Points, in no order, along strands that fork, close into loops and pass close to each other.
In the rows, 128 means zero.
Points whose rows are less than 37.3 apart are linked; no others are. Some points are linked to none.
(802): [166  98 189  69 124 139 119  98]
(333): [144 127 172  95 119 132 139 140]
(285): [100  85 134 133 106 154 116  97]
(393): [155 151 152 110 129 111  94 151]
(345): [175 147 172 111 164 126 147 167]
(102): [107  74 156 126 113 156 125  93]
(932): [117 120 120 153 128 134  81 133]
(910): [120  70 165 120 117 149 123  85]
(643): [105 143  85 159 170 118 211 145]
(804): [111 140 102 147 160 118 213 151]
(119): [123 126 150 150 142 139 134 153]
(70): [137 143 135  87  87 104  80 113]
(385): [148 135 163 144 179 131 184 162]
(879): [ 91 140  90 110  63 141 126 120]
(450): [141 100 156 117 123 122  79  99]
(959): [125 137 129 150 165 120 210 154]
(392): [123 161  94 156 141 108 144 155]
(770): [129 176  90 124 139  84 181 149]
(460): [116 126 128 163 146 139 134 153]
(292): [158 150 146 110 126 106  70 139]
(379): [119 133 116 156 134 126  93 147]
(602): [114  60 145 149 132 158 101  88]
(114): [118 115 123 140 120 128  76 119]
(216): [105 127 107 174 142 149 140 149]
(157): [124  90 141 164 148 141  74 123]
(685): [128 162 104 161 138 111 123 157]
(825): [110 150 110 120  91 119 119 137]
(526): [134  94 123 132 111 121  63  74]
(798): [111 159  70 160 123 125 121 146]
(264): [136 121 164 134 138 139 132 148]
(251): [ 95 130  99  95  57 133 122 104]
(911): [142 169 103 133 172  78 168 153]
(979): [183 136 182  98 163 136 133 163]
(208): [148 121 178  76 104 127 118 114]
(548): [149 159 149 112 126 115 120 150]
(154): [161 145 160  75 104 109  86 125]
(904): [ 81 125  75 152 104 174 119 117]
(853): [142 127 166 116 138 133 133 144]
(672): [107 125 116  98  74 124 108 111]
(862): [158 144 160 131 186 119 192 163]
(115): [ 98 124  97 183 152 158 160 148]
(508): [158 114 180 102 150 137 100 136]
(110): [162 105 180  62 108 126 114  97]
(16): [143 160 140 115 130 110 140 158]
(552): [130 167  92 132 163  82 184 149]
(944): [ 98  93  99 124  89 153 102  81]
(730): [117 166  64 156 159  99 162 147]
(638): [135  62 182 109 124 148 126  77]
(438): [121 129 134 154 154 131 185 153]
(761): [134 106 153 152 151 137  76 128]
(522): [113  82 136 169 149 149  77 114]
(905): [109 168  59 164 133 114 127 148]
(524): [153 111 190  92 131 143 133 136]
(461): [100  93 118 125  94 150 111  94]
(206): [ 90 161  49 149 109 156 163 133]
(210): [160 149 160 115 155 122 162 162]
(982): [127  90 109 119  86 129  85  53]
(259): [114 152  81 161 119 127 101 145]
(874): [107 179  46 154 123 119 148 143]
(48): [146 109 175 121 150 133  97 135]
(263): [108  67 141 164 140 159 100 106]
(748): [146 169 120 134 159  96 160 159]
(280): [163 154 149 121 166 113 182 162]
(875): [166  92 176  94 126 127  86  83]
(296): [117 159  83 161 149 106 163 151]
(107): [133 132 151 147 161 131 171 160]
(7): [101 110 131 151 123 151 125 133]
(521): [103 139  78 173 168 125 186 149]
(809): [138 180 108 117 125  89 164 148]
(160): [148  66 191  97 127 150 130  77]
(706): [115 128 124 109  86 121  93 115]
(773): [159 166 140 106 162  99 185 157]
(681): [ 81 153  58 135  89 164 160 124]
(375): [ 81 154  62 127  77 161 143 121]
(1022): [128 148 125  97  83 107  87 120]
(505): [137 127 166  88 107 128 134 131]
(257): [142 109 166 137 148 133  91 130]
(637): [153 172 127  99 150  89 199 153]
(611): [161  90 166 111 135 122  71  90]
(650): [102 136  87 181 158 142 171 153]
(935): [170 123 183  99 152 138 110 151]
(413): [ 98  65 104 135  92 170 120  48]
(519): [ 93 174  42 154 117 131 154 136]
(478): [143 135 154  82  99 108  94 118]
(834): [146 184 115 104 120  83 168 154]
(894): [120  53 140 153 134 153  98  66]
(1028): [ 85 146  74 120  74 153 131 120]
(122): [143 160 132 131 146  99 158 158]
(707): [158  98 194  81 131 140 126 115]
(75): [132 113 136 122 114 120  74 113]
(38): [110  97  97 117  84 135  91  69]
(739): [120 154 106 158 131 119 103 154]
(621): [137  89 115 130  98 123  72  56]

A tip is a point with one link. Name the tips that can be reached along the links from each point below, in the order of the rows.
(761) -> (637), (894)
(392) -> (154), (730), (875)
(393) -> (292), (834)
(638) -> (526), (160)

A piece is two or more points that can be reached from each other along the links. Count, over all rows, the pieces, the separate loops (a circle has one, a figure eight two, a Y none), the forks (points with three links) and the tips (points with one).
pieces -> 4
loops -> 1
forks -> 3
tips -> 9

Name the points in between on the shortest way along the links from the first point to the second, in order.
(508), (157) -> (48) > (257) > (761)
(264), (650) -> (119) > (460) > (216) > (115)
(905), (1028) -> (874) > (519) > (206) > (681) > (375)
(761), (894) -> (157) > (522) > (263) > (602)
(982), (285) -> (38) > (944) > (461)
(251), (154) -> (672) > (706) > (1022) > (70) > (478)
